A landscape with many valleys, sampled at points; each row gives a point and its height.
A ball rolls from a point to whichever of its 2 nearest points has the largest drop for the distance, and stops where none of them is lower. Distance is the straight distance between rows; heights are no part of it.
(807): -18   7  -6  11  17 -12  -5  -9  -9  -3 -32  -2  -5 -12 -44 -20  24   6  -4   3   0  -8  13  -6  11   7 -19 -26 -28  10  -8  21  18 -18   4 -18 -31   6  18  57   8  -2  15  -9  (h 216)
(837): -11  10 -12  14  13 -10  19   4   3   7  20 -13  21  22   2  14  28  22  20  24 -22 -10  -5 -10   9 -21  36  10  -7  18   1  -9  -9 -16 -10 -13  21 -18   2   5   1  -6 -11  34  (h 510)
(707):   8  17 -15 -13   8  17 -38 -15  29   3 -34   9  -4   3  -8   3 -25   1   2  24   8 -18   6   5 -20 -47   5 -25  -9 -21 -10  11   5  -7  21  18 -28   5 -12  -3  24   8 -22  -3  (h 210)
(996):   0  12  -8   8 -25  13  -9   2 -15 -27  18 -11  10 -44 -29  -3  10  19  12   0   3 -21  18   1  11  -4 -38  -5 -22  17   7 -17   5   9   3 -19  31  43  24   9  16  -1  25   6  (h 372)
(279):  30 -16  -6 -21 -17  -9  -1  -3 -18   2  11  -1   0  -5  14  -3 -29 -20  -7  22  21  10  17  -1   2   8  11 -14   4  15   9 -25   2  18  26  21  12 -23  -4  -9   3   2 -17 -26  (h 656)
(882):  10  27   8  -1  -3  -8  11   4  10  17   1  21  -5   1   7   4  20   4 -17   0 -17  22  21   3  16  23   3   0  25 -28  27  -7  12 -12 -19  24 -26  18  14  -3   0   5  11 -12  (h 247)
(977): -12   6 -14  -2   5  11 -14   8  17  -1  22  34   1  31 -29  -7 -29  -5  17  -7  -7 -40  -3  17 -28 -19 -18 -23 -16 -12  12  -4 -17 -11   5  13 -21  22 -10  -2 -10  10 -38 -23  (h 555)
(970):  20   6  -4 -15  14  -7   2  12 -31   1  31  13  -2  30  -8  17   1 -15  -4  14  -1  -6   5   1   1 -17   5  -7   1  18  27 -27 -14   9  -2  15 -10 -12   1 -26  -6  -6 -38 -23  (h 681)
(5):  24   5   9  -5   0  21   0   7   4 -18  -2   1  -8  39  32  11   2  -2  -9 -19 -11  15 -17  -8   9   7  24  22   8   0   4  10   2  -9 -10   1 -13 -23   8 -30  -9  13  -2   9  (h 708)
(99):   2  22  10   3   8   5  23   3  24   6  -5  17 -16  24   5  -6   9   4 -15 -14 -17   3   2   8  -4  27   4   6  19 -26  17   7  -2 -31  -7  14 -35  16   9  -1 -10  13   3 -15  (h 218)
(1025):  14  19  -8  -5  -1  21 -15  10   1 -23   9  -8  10 -27 -33   4   8   2  -2  23   8 -26  29 -11  16 -12 -27 -16 -20  20  15 -13  17  -3  -6  -8  20  28  21   9  22  -2  25  -3  (h 326)
(1156):   0  10   5   1  13 -14   0  -5 -15   6 -18   1   1  -8 -34  -2  23  -4  -9  10  -1   7   6 -18  26  -1 -23 -11  -9   9  -6  11  16 -17  -8 -15 -13  -5  16  23  13 -14  14  -7  (h 176)
(207):  10  10   5  -5 -16  31  -5  -1  -4  -7  25   3 -12 -10  32  12  -2  27  -3  -5 -12  15   8  17  27  -8  12  20  17 -25  33  -3 -11  -3   6  33  -7  15  -2 -27   2   4   5  10  (h 444)
(1023):  29  -9   0  -1  -3  33 -34   2  17 -30 -36 -17  -6   5  28  -1  -2 -12 -12  -8  10   1 -19 -31 -27   6  14   2 -30   8 -17   8  26 -11  -4 -31 -20 -11   6  -9   7  12   9  23  (h 628)
(848):  18 -19 -16  11   5  18 -21   3  10 -19 -19 -15   6  14  12  -3 -16 -26 -11   4  10 -15 -16 -37 -28  -6  22  -3 -27   5 -33   6  34   1   5 -32   8 -35   4  11   9   4  -7  15  (h 639)
(1189): -30 -17   0   2   3  -1  22   1  10 -11  20 -20  14  22  12 -21 -10  -4   7 -12   4 -23 -33  -3 -26   5  -3   2 -26  28 -12  -6 -11   6  15 -16  -6  -3  -7  21 -13  -5 -26 -12  (h 600)
(345):  20  20  11   3 -12  31  -5   1  -2 -18  28  -2 -13 -25  22  19  16   8  -7   5 -15  19  18  -5  26  10  -4  23  14  -2  40 -17  -4  -8 -11  24   1  28  19 -20  12   2  11   2  (h 410)
(783):   8 -11  -3   0 -13  -3 -12  -4  16   9 -33  24  -1  28  14  12 -34 -10  -5 -24   2   6  -4   9 -10 -28  17 -15   8 -36 -31  28  14   8  -4  -1  -7 -24 -16 -19 -11  16  -5  41  (h 277)
(98):  17   3   1   8   9  10  -1   8  10   3  28  26   1  30 -23  10  -4 -14   6  13  -8 -17  13 -18   5   8   2 -16 -12  12   5 -19  -7  -8  -5   6   5  -2  14   3   0  18 -22  -7  (h 209)
(514):   0  16  -2   7  28   7  -1 -10  21  12 -15   8 -11  39 -11  15  16   1  -7   3 -12  -6  -2  -9   5 -16  10  -3  -1 -15  -7  17   1 -18  -7   4 -18  -4   7  -3  10   3  -6   2  (h 158)
(1134): -37  14  -9  -8  31 -18  14  -5   7  28  -6   8  -8  18 -13 -15  10   1 -16  -1 -18  -8 -11  24 -12  -9   0  -3  23  -5   7   5 -12 -13  11  11 -38   4 -10   8   6 -17 -10 -25  (h 520)
(686):  18  24  19  10   4   2   4   2   9 -10  10  13 -17 -12  11   0  37  16 -17  -5 -21  40  17   5  14  24  -9  17  16 -22  27   6   5 -30 -12  17 -37  26  22  -1   3   4  19  11  (h 260)
(623):  14  19   5   8  -2 -11  15   4  23  31 -27  25  -2  23  -3  -7  16 -16 -11   1   0   7  28 -21   6  17  29  -2   2 -29   6  -4  17 -26 -23  11 -15 -22   2  14   7   8   5 -12  (h 259)
(901):   8  -1   2 -11 -10  15 -11   2   0  -5   7   2 -11   1  27  11 -12  12 -10 -11   0  20 -17  21  -2   0   3  19  17  -9  18   2 -13  -3   6  23 -20   6  -9 -31 -15  10   2  -4  (h 464)
(1220):  11   5   4   6 -12  -6  13  19 -21  -3  22 -29  18 -16  23  22  27   6   6  12  -7  15  -4 -10  22   6  28  31  20  24  19 -14  -5   9 -16   6  32 -10  11 -18  -4 -12   4  17  (h 378)
(1207):  -2  -9  -7  14   3  17  14  11  -1 -21  35  10   6  -9 -23  -7  13   5  21 -36 -14 -20   0 -10   3  14 -40 -14 -15 -11  -1 -13 -15   4  -6 -22  24  33  21  22 -14   7  -7  23  (h 689)
(458): -17 -32   4  -1  -3 -15   8  -2 -14  -5 -17  -5  -5  19  10 -15 -19 -23 -12 -31  11   3 -32  -6 -14  18   8   3   7  -8 -41  13  -3  14   4  -8 -12 -21 -14  -5 -23   0  -5  -5  (h 228)
(338): -19 -30 -13   6 -24  11   9  -3   5 -17  10  -8 -13 -30   0 -31 -26  -3  11 -14  10 -13 -15  17 -37  21 -21   1 -13   8 -10 -11 -16  18  32 -12   4  25  -3   4  -6  16 -12 -19  (h 648)
(494): -17 -35  -6   7  -2  -2  -7   4   1  -5  -4 -15  -2 -12   2 -10 -26   2   9   0   2 -17 -19   7 -29  -1 -14   1  -7   8 -24  14  -4  22  20 -12  13  20 -15   6 -10  10 -12 -13  (h 658)
(177):  10  24  12 -17   2  -9 -14 -11 -17  10 -19  -5   4 -27 -19   5  21   6  -6  17  10  22  27  16  24 -17 -17  -3  28   4  44   0   0   0  -7  29 -22  18   9 -19  24 -23  18 -18  (h 292)
(61): -46 -11   2  -6   0 -28  19   1 -11  33   7 -11  12   2  10   3  -3  17  12   4  -5   9 -22  32  -1 -32  10   9  29  -1 -12  10  -8   8   0   3  18 -18 -30  -3 -19  -1  -7  10  (h 587)
(425):   6  -7   0  -3 -10   3 -14 -16   1   8 -25 -11  -1  -3  23   2  -7  -3  -9   2  17   9 -22  13  -7 -11  13  10   6   8 -15   7   1  -1  16   6 -20 -16 -10 -15  14 -11 -11  -5  (h 360)
(540):  17 -17  -6  11  -5  20 -42   2  31 -16 -22  14  -5 -18  -9  20 -30  -9   7  -6   2 -16  -3 -13 -21 -17   0 -12  -9 -14 -27  21  29   1  -5 -24  13   8   7   1   2  26   7  35  (h 194)
(171): -21 -14   7   9   0   9  20  23  -3 -13  16 -14  12  26  18  -8   7  -3  13 -23 -16   4 -32  -4   0  17  15  19   1   6  -5   0 -11  10  -9 -19  15 -15  -7 -11 -27   6  -7   5  (h 547)
(1218): -22  -5  -3  -7  13 -10   0  -6 -30  -7  -2 -14  -1 -19 -32  -4  15   6   3   4   2  -5   3  19  13 -14 -47   4  -3  10  14  20  -2  15  10 -11  -6  27   3 -17   3 -19   4 -26  (h 240)
(637):  15  -9   3 -13   3   9   1   3 -16  -7  -4   1  -5  27  19  16   1  -9  -6   3   6  -2 -16 -18   1 -12  25  -1  -6  14   2  -7   1   2   1   2  -5 -34  -3 -25 -15   9 -18  -2  (h 698)
(933): -15   1   4  -4   1 -14   0 -14  15   5 -16 -28   8 -23  16 -28  14  24  -1  25  15  12  -7  21 -10   0   1   4 -17  24 -11  -1   3 -16  30  -9  -4  -3   5  47  27 -28  14 -23  (h 451)
(1230):  17  12  -2 -10  13   2   6   8  -8  -9   4  19 -17  44  -1  17  -7 -17  -6   1 -15  -5  -2 -15  -5 -11  18 -10   6   4  19 -14  -7 -14  -2  18 -24 -16 -10 -28  -5   8 -32 -10  (h 690)
(384):  13   2   6  -9 -20   8  -3   2 -24 -36   2  -6  -4 -56 -24   3  17   9  -5 -16  -8  -2  30 -15  20  10 -46   2 -13  14   1 -11   2   9 -15 -16  28  31  13  -3   5  -4  30  15  (h 396)
(772): -12 -23  -4   0  -2  12   5   0  25 -26  -6 -28   5   6  19 -23 -10 -10  -5 -12  13  -9 -39  -5 -35   9   4  12 -25  20 -34   6   9   7  21 -32  -5  -1   2  10  -6   4  -9  -3  (h 609)
(276):   0 -17  -2  10 -25   8   2   2  -4  -4  29  -2   1 -23  19  -2 -19   4  15 -13   5  -2  -6   9  -2  22  -1  11  17  -5   2 -10 -12  27   7   6  32  10  -5 -14 -20  12   5   9  (h 650)
(887):  -5   5   2   7   5 -35  30   9 -18  34   1   6   0  11 -25  -1  23 -30 -20   5 -10   0  10 -16  20  36 -12  -9  24  -7   5  -5  -4   8 -12  -3   3  -6  13   2   0  -6  -1 -11  (h 461)
(720): -28 -23  -8   0 -15 -17  10  -8  -8  19  10 -11  18 -13  22 -21 -19  16   2   7  14  10 -13  35 -21   2  20  10  17  12  -2 -15  -8  18  30   6   4 -18 -17  -3 -11  -3 -16 -12  (h 608)
(1035): -30  -9 -17   8   5   4  21   5  30  -7  38  -5  21  11   2 -19 -16  12  24  -2  -3 -32 -33  20 -13  -2 -14 -12 -33  21   3 -19 -16   0  21 -30   5  20   2  35  -2  -1 -34 -15  (h 592)
(1114):   5   0  13   3   0  -3 -15   5 -25 -24  -6  -4  -3 -38 -13  18  14   7   3 -16   5   8  12  -8  22   6 -34   9   7  -1 -14  13  11  12 -35 -20  38  19   8 -10   5  -9  37  26  (h 348)
(484):   4  20   0   9   5   0 -12 -10  15  -5 -28   3   1 -19 -19  -6  14  17   0  19  16  -1  24  -2   1 -10  -8 -16 -29   7  -4   7  18 -23   6  -8 -23  -3   8  53  23   0  29   4  (h 252)
(379):  30  16   3 -11   0 -22 -13 -17 -20  24 -37  18 -17   2   8  -9  -6 -19 -14  -4  17  14  12  -2   7  -3   7 -23   2 -14  -5  -9   6 -14   6  33 -21 -24 -14 -13  -7 -11   0 -19  (h 309)
(75): -27 -16  11   4  17 -30  22   9  -1  26  10  -4   5  21   0  -3   2  -7  -5  -9  -3   6 -11   0  11  14  14   9  22 -18 -20  15  -8   2 -12 -10   7 -18  -3  13 -12  -8   1   6  (h 563)
(1000): -30 -10   4   4  10 -13  19   7 -30   1   5 -25  -3 -28 -28 -12  29   7   2 -18 -13  -3 -13  10  15  -3 -41   2  11   3  -9  21  -3  12  -7 -16   0  32   8  -1  -7 -25  14 -10  (h 180)
(829):   6  26   9  -7   6  -9 -15  -5  -4   8 -10   2  -6 -21  -9  22  19  22   1  20   4  29  28   7  34 -19  -2  -1  16 -14  25  13   3  -9 -18  13  -6   8   7  -4  29 -28  34   8  (h 243)
(895):  -9  -7  -7  14 -10  10  15   4  26   2  41   8  17   3   2 -16 -30   7  30   8  -6 -31  -7   2 -23   6  -4  -5 -10  13   4 -17 -16   9  18   0  10  12  -9  22  -3  16 -26  -5  (h 582)
(729): -22   1   4  -5  -9 -25  26  -4   7  34   0  10   1  24  15 -26 -20  -9  -9  -4   8  -6  -7  13 -15  24  12   6  14  -3   4 -11 -10   8  18  18 -17 -24 -15   9 -10   5 -11 -24  (h 223)
(976):   0 -19   2  -2 -21   8  11  -6 -17  -7  14  -9  -8 -13  16 -18 -25  -8   3 -20   6   7 -14  15 -16  26 -13   4   6  15   5 -27 -23  26  19  10  -1   7  -9 -11 -14  16  -7 -20  (h 638)
(495): -31 -10   6 -10  16  -3  16  26 -22  -8  23  -9   8  33  16   6  26  -6  14   8 -21   4 -33  -4  -1  -4  18  23   4  21   7 -10 -11   0 -15 -12  -4 -17  -5 -23 -28   0 -20   9  (h 537)
(1131):  -1   9  -4 -13   1  -2 -40 -21  17  15 -40   5  -3   4   9   7 -21   6   4   8  12  -3   2  24  -8 -44  18  -8   5 -16  -8  24   4  -7  10  17 -24  -7 -20   4  23 -11  -3  17  (h 170)
(828): -18  -5   4   5  21 -27  24  12  -9  18  17  10   3  28 -37  12   8 -24  -5   8  -3 -26   5 -20  14   1   2 -14   5  -4  -9  -4  -2  12 -10  -3  11 -12   8  19 -12  -7 -12 -17  (h 476)
(1229):  28 -22 -13  11  -9  26 -12   1  30 -25  -7  -2   3  -1   8   1 -26 -17   7  13  11 -29  -5 -30 -31  17  16 -13 -33   8 -16 -17  21   2  22 -22  19 -19  14  14  10  19 -17   7  (h 651)
(833): -32  15 -10   8  18 -12   7  -5  18  13  -5 -21  16  -5   0 -11  27  34   4  26  -3  -6  -1  15  -3 -17   0   3  -2  22   3   2 -10 -10  14  -4  -7  12  -1  29  21 -27   5 -11  (h 473)
(664):  10 -26  -3 -14 -21  -1  -2   1 -31 -11  17 -27   0 -21  13  -7 -24  -4  -5  18  13   8   1   8 -17   4   6  -4   1  33  10 -30   3  28  29   0  17  -3 -15 -15   2 -13 -14 -28  (h 641)
(987):  12  29   9  10   1  28   0   7   2 -18  30 -12  -2 -31  -5  28  26   8  14   8 -11 -12  18  -8  28   4  -6  11 -15  -4  26 -15   5 -15 -22   1  30  22  25   1  10  -5  29  30  (h 391)
(753):  31  17  15   0  -3  13  -1  15  -7 -22  15   7 -10  -6  13  29   2   1  -4 -24 -17  18  17 -13   6  20   2  16   0 -23  -1   5   4  -1 -27   6  21   3  16 -21   3  24  13  32  (h 381)
(989):  -2   2   3 -12   5  -4 -13 -12 -35 -12 -23   0  -7 -40 -37   0   7   6  -6  -3  -2   2  25   2  19 -10 -51 -15   2   7   7  13  12  13  -4   5  -5  20  -2  -4   3   2  28  -9  (h 293)
(975):  -4   4  -6  -2  -2   1  15 -14   8  12   1  -8  -3  11  19 -24   0   5  -4  12  16   2  -4   9 -12  24  11   2  -3  20  17 -20  -9 -11  21  14 -23 -14   7   6   6   0  -7 -25  (h 245)
(1013): -13 -12 -11   2  -1   8   2   3  11  -4  42  18   5   5  -8 -13 -28   7  22  -7   7 -29   0  20 -25  -8 -31 -14  -4   4  15 -28 -25  11  23   6  -8  31 -15   4 -10  12 -30 -25  (h 571)
(774):  15  11  10 -15 -11  10  -8  -3 -22 -24   9  -6 -10 -42  -5  23  19   6  -4   7  -8  15  19  -1  26  -3 -34   9   7   5  38 -11   7   0 -13  20   7  35  14 -27  20 -13  26   0  (h 368)
(181):  20 -32  -3   2 -20  28 -14  -3  17 -37 -30 -13 -11  -5  26 -17 -17 -22 -12 -22   9  -2 -36 -16 -38  15   5   8 -18   9 -28   6  17  -7   7 -21  -8 -10  -1  -6  -5  17  -1  10  (h 618)
(360): -11 -25  -8  -8 -33  -5  -3  -9  -8  -5  13 -29   2 -43  30 -20 -26   3  -2  13  18   6 -20  33 -23  -4  -5  12   8  16   6 -18 -11  33  35   1  17  10 -19  -9 -14 -10 -15 -20  (h 622)
(1188):  13  11  -2  -4 -12   8  -2  -7  -1  -3  27 -13  -1  -5  10  -4   6  12   5  23  -2  10   8   1   2   3  13  13  -6  24  25 -18 -12  -7  20  19  -4   0  12  -5  13 -11  -3 -16  (h 282)
(576):  25  25   5  -4  -3 -19   4 -17  -3  29 -27  16  -6  25  15   6  12 -10 -12  12  15  21  15  -8  11  -1  40  -6   7 -15   8 -14   5 -19  -3  23 -25 -33  -2 -12  -2  -3  -7 -10  (h 285)
(788):   0 -30 -13  16  -6   3   3   3   6  -7   9  -5   4  -8  -3  -1 -23 -11  11   4  11 -16  -5  -4 -26  13  -4  -6 -15  10 -28 -15  -4  27  11 -26  34   9   1  24   4   6  -5   6  (h 668)
(587): -13   6 -14  -5  17   3   5  -3  32   6  -5  27   1  10 -32 -16 -26   2  12   1  -2 -33  19  14 -22  -4  -6 -29 -21  -3  -5   8  -2 -10  14  18 -28  17  -6  23  -3  10 -19 -22  (h 541)
(805):  14 -31   0  10 -14  19  -2  11  22 -15  20   6   7  -2  10 -17 -42 -22  13  -5   7 -25   2 -19 -31  29   0 -11 -23  20 -12 -30   1  13   5 -18  28  -7  14  17  -1  27 -12  13  (h 659)
(1001): -22  -5   5  14   1 -32   8   1   0  36   6   6  15  14  10  10  -5  16   9  -1 -12  11 -18  10  16 -12  24   4  31 -14 -16  21  -7   2 -18  -5  21 -20 -20  -2 -18  -6  12  38  (h 574)
(439):  15   6   4 -11  -4   7 -15 -11   9   6 -22  11 -10  -9  -1  -3 -10   0  -9   7  16   2  12   9   0  -6   2 -10   4  -4   8  -3   1  -1   6  27 -24   0  -8  -8  14   1  -3 -22  (h 334)
(226):  -4 -14  -1  13 -19  17  17  17 -10 -24  18 -11   3 -22  17  -3  -5  13  29 -21  -9 -10 -10   5  -1  17 -16  17  13 -15  -3  -6 -16  31 -16 -18  50  32 -12  -3 -18   8   7  25  (h 664)
(643):   6  21   4  -6 -12  -8 -20 -21  15  43 -31  23   2  -4   3   3 -18   1  -1   6  14  18  13  23   3 -28  28 -14   5 -20   6  16  -5  -7   2  25 -15  -9 -14  -2  10 -17  22  11  (h 118)
(513):  26   5  13 -27  -2   7 -19  -6 -38 -18 -12  -7  -7 -29 -18   7  10   0 -18   2   1  17  24 -18  16 -10 -26  -2  -2  17  16   2  15  -1 -13   2  -3  15  -3 -25   8 -11  21  -5  (h 329)
(635): -36  -8   2  -4  12 -21  22  -5   5  11  -3  13  -5  38   2 -25 -23 -19  -5 -33   3 -10 -22  -2 -21  30   4  -5  16  -4 -15   2  -9   0  14   3 -16 -19 -16   6 -22  18  -3 -18  (h 208)
(642):   4  -7  -5  14  -5  25  16  21  12 -26  32  -1   2   2   3   3  -3  13  23 -22 -16 -15 -16   1  -1   0 -14   4 -16  -4   3  -6 -18  10 -18 -12  32  23   0  -4 -18  11  -1  25  (h 676)
(688): -14  -1   4  -7   6   5   7  -3  -7  12   0  -8   2   6  23   4  19  21  -9  -1 -11  20 -13  23   9  -5  -4  21  27  -3  20   7 -18  -6  -3   8  -9  -2 -13 -20  -7 -10  -3  -4  (h 482)
(676): -24   0   9  -5  23 -10   9  -1 -19 -17  -4 -15 -10  -6  -5  -4  26  18  -4 -17 -12  22 -19  23  17 -11 -35  16  20 -22   1  35  -1   7 -17 -15  -8  40  -3 -12   2 -16  10   7  (h 238)
(750):  10   7   3   6 -14 -16   4  -7  23  18 -17  25  -4  -3  -3 -18  -7 -12  -6   6  18  15  43 -19  -4  32  13 -19 -12 -14   4 -17  14  -9  -3  24 -13 -17   5  24  10   9   7 -19  (h 233)
(57):   9  11 -14  -3  17  28  -6   1  18   0   5  26  -1  43 -20  10   3   1   7   2 -17 -25  -1  -4  -1 -18  10 -17 -19  -4   4   2   0 -15   2   4 -14   9  16   7   2   7 -18  -8  (h 189)
(233):  18  -6 -10  -7  -8  31 -34  -8  34 -11 -25  17   1 -14 -10  10 -33  -5   6  10   9 -20  16  -9 -23 -18   1 -22 -13 -20  -7   3  18   2   9   1  -6  16  -9   1   8  21 -10  12  (h 230)
(993):  24  19   7  -3  -5  14  -8   3  -7 -10  15  10  -8 -22 -18  10   1   9   4  -6 -16   0  29 -14   9  16 -14   5  -7  -9   8  -5   6  -5 -14   7  16  14  24  -7   4  13  13  26  (h 347)
(660):   3  17  -1   5 -13   2  -6  -5  -2   4  14  -3   9 -23  19  16   6  13  11  18   4   9   3   3  26   2  19  24   8   3  19 -12  -4  -5  -4  16  27  -6   8  -4   8 -17  13   8  (h 335)
(754):  16 -23   4  -8   1  -2 -21  -6  -4  -5 -42  17 -15  13   4   5 -23 -16  -4 -22  13   1 -12  -5 -13 -16  -7 -16   4 -25 -42  19   7   6  -4  -1  -8 -14 -19 -17  -8  16  -5   7  (h 280)
(376):   9  27  12  -3   1 -11 -26 -11  -4  20 -25  22  -4 -18 -11   6  -1  13  -4   7  17  28  26  18  34 -28  18   3   3 -17   7  28   3  -5 -22  13   4 -13  -6   1  18 -19  32  30  (h 184)
(625):  11  22  -6  -4  -2   8 -25  -7  -1 -14 -12  -2  11 -30 -35   0   6  15 -15  23   8 -17  31 -12  15 -11 -32 -24 -42  20  -3  -1  30 -19   6 -23   0  10  15  36  16   1  23  -3  (h 287)
(1068):  17 -14  -4  11  -3  10   2  28  -3 -10  25  -3  11   8  11  38  15  -5  18  -4 -14  -8  -2 -17  13  -8  17  18   5   1   4   9  -2  16 -36 -21  53 -11  -3 -28 -12   6  -2  24  (h 442)
(257):  17 -12  -8 -16   3  -3  10  -4 -19  -4  19   5  -3  31   8 -12 -12 -19  -6   8   8 -10   6  -8 -18   1  11  -2  -5  27  15 -29  -9   3  18  14   1 -17  -5 -13  -3  -3 -38 -42  (h 669)
(344): -22   8 -13 -17  19 -14   8 -12  15  19 -15  14  -6   0 -20 -25  -5  -1  -4  13   2 -21   8  10 -12  14 -12 -13  -6   2   4  13 -10  -8  14  17 -32  10  -7  23   0   1  -8 -40  (h 531)
(878):  19   4  10  -1 -10 -24  22   9 -24  20  16  -2  -4   3  -8   2  15 -32 -19   4   1  17  26 -17  17  41  -1  -4  21   7  17 -28  -1  14  -7   8  16 -15  11 -11   1  -5  -6 -29  (h 443)
(459): -14   0  -3  -5   9  -6  31  30  -6   6  38  -1  16  28   2  23  24   0  21  17 -29 -12 -14  -5  -8 -16  40  10  -7  17  10 -21 -16  -9 -20  -2   2 -31   4 -12 -19   0 -31  22  (h 525)
(940):   6  13  17   2  -2   6  -9 -15  -1 -18 -16   0 -22 -25  -7 -15  23  16 -19  -3  -6  34   8   7   7  17 -30  11   6  -1  14  20  12 -25  -3  -4 -34  20  16   8   3   1  26   2  (h 206)
(617): -15 -17  -6   1   2 -15   6 -10   0 -10 -14 -37   4 -21  24 -22   6  12  -6   8  11   4 -26  13 -21   8   1  11 -16  29 -14   3  -9  14  32 -26   4  -8  -2  23  10 -17  -2 -20  (h 427)
(412):   4 -26   3   2  -7 -13  -4 -11   2  12 -40   8  -1  22  11  -9 -29 -31 -16 -24  27   2 -21 -17 -24   2  22 -14   3 -20 -39   8  19   2   3  -6   2 -36 -14   0 -16   9  -6  12  (h 253)
(29):  12  12   8  14   9  15  -9  22   1 -16  24  -6   6 -11   0  30  20  -1  18   4 -16 -14  14 -26  25   5   3  13 -12   4   1  -3  -1   4 -32  -8  48   9   8 -10   5  -9  16  32  (h 428)
(841): -22  -6  11 -10  26  -4  -8  -1 -19 -14 -21 -13 -12  14  -6   8  22   1  -9  -8 -12  14 -30   7   8 -34 -15   1   7  -6  -7  43   3  -4 -10 -16 -19  12 -15 -23  -3 -23   9  -2  (h 281)
(886):   0   9  -2  -1  -1 -23   3  -3  -5  28  -5  17   5  -5 -23   0  -9 -15   2   8  11  12  39 -10   6   5   5 -19   8 -15  -5  -9   4  10  -2  21   5 -10  -1  18  11   2   6 -16  (h 205)
(1090):  -6  -1   6   8  17 -13  -6  -8 -10   7 -39   1   1  27 -14   7   6 -17  -3  -4   6  -2 -11 -14   9 -26  18  -6  -3  -3 -40  27   8  -3  -8 -12  -6 -27 -22  11   1 -15  -1  19  (h 86)
(71): -20  13  -4 -12  11  -4   2  -2  -7  14  -2  -7 -18   3   5 -11  17  11 -16   1  -7  14  -2  31   3  -8 -22  12  24 -12  24  11  -8  -7   9  12 -32  24  -1 -15   5 -13  -2 -27  (h 502)
(112):   1  19   1  10  19   8   7  -4  30   6  -9  -1  -3  19  10  -2  23   6  -7  -5 -13  13   2  -8   2  15   5   4   0 -25   0  16   4 -28  -1 -13 -28   3  13  23   6   9   6  14  (h 188)
(1238):  15  -4  -6  10  -8   5 -23  -7  33   0 -14  16  -2   5   9  23 -19  -1  11 -16  -2   2   2  -7   2 -16  14   3   0 -34 -28  25  13  -3 -20 -14  16 -10  -3   2   2  16   8  49  (h 235)
(804):   8  -2  -2  -1 -18  -7  12   8 -29  12  25 -15  14   6  -2  12   7  -8   5  14   2   7  11  -7   9  17  12  16  11  23  17 -18 -13  17  -6  11  25 -21   5 -20   0  -1 -17  -9  (h 413)
(1225):  -1  -8  12   0  19 -22  -3  -2 -17   5 -34  11 -11   6 -26   3   8 -17 -16  -6   7  14   6 -16  16  -9 -16 -13   3 -14 -18  27  13  -6 -21  -5 -12 -10  -7   1  -3 -11  14  -1  (h 133)
(193):   3  22   1   4  27 -14 -12  -3   6   0 -31  11  -8  52 -16   2  23  -7 -23  -3   4   0  -7 -33   8 -19  21 -17 -11 -18 -26  21  11 -22  -5  -5 -35 -22 -11   8   4   1   0   4  (h 127)
(721):  14   0  -3   2  -5   6   9   2  12  13  16  20  12   8 -17  11 -11  -6  16   2  -4  -9  39 -19   6   3   1 -13  12 -20   3  -2  -3   6   1  21  17   1   7  11   5  27  -5  -2  (h 172)
(1203): -26 -16   6  19   6 -15  32  10   4  15  13 -13  14   9  12 -24   7  -4   8 -27  -6  -4 -18 -11   3  39   2  18  10   1 -18  -7 -13  10  -2 -14  13 -15   3  23 -16  13   5   1  (h 556)
(489):  38 -11   3   1 -16  14 -15  14  -6  -5  17  13   2   6   8  36 -12  -8   6 -21  -5   7  11 -14  23   6   8   6  16 -16  -9   6   5  13 -21   3  40 -10  -4 -30 -17  22   9  34  (h 412)
(50):   0 -14   0   7 -17   0 -24 -12  -3 -10 -30 -32  -4 -29  31 -11   1   0 -11   5  24  20 -29  13 -16  -6   8  18 -11  14  -8   9   4  10  13 -23   2   3  -8  -2   2 -11  15   0  (h 395)
(760): -44  -3  -2   5 -12 -17  21  -2   2  45  23   4  28   0  27   1 -14  23   5   8   2  25 -25  50 -15  -1  26  21  26   9   0 -11 -10   5   9  10   7 -32 -18   1 -27  -5  -3  11  (h 598)
(962): -27  22 -23  12  25  -5  21   4   7  13  24 -13  20  11 -10  -5  28  28  15  26 -11 -21 -10  10  14 -18  12  -4  -5  14  -3   1  -1 -14  -3  -6  14   5   8  24  16 -24  -1   5  (h 491)
(941):  -2  12  11   0   6 -11  -6   0 -13   1  -6 -13   3 -18 -15  10  11   9   4   4  -7  13   9   7  19  -9 -10   0   9  -9   0  18   4  -7 -18  -2  18  14   6  -2  13 -17  33  19  (h 294)

Where does a ball stop that starts at each point below?
(171) -> (721)
(828) -> (635)
(1189) -> (1000)
(996) -> (1090)
(637) -> (721)
(50) -> (721)
(71) -> (1000)

Call two points neighbours if one is among the 2 nearest of the other. Go from one point of each pair to the other, from neighbour to neighbour, staying as low as possible. Name the highest point that can't be avoided.
(829) and (976) -> (788)
(635) and (829) -> (754)
(1000) and (721) -> (841)
(643) and (540) -> (233)
(514) and (721) -> (98)
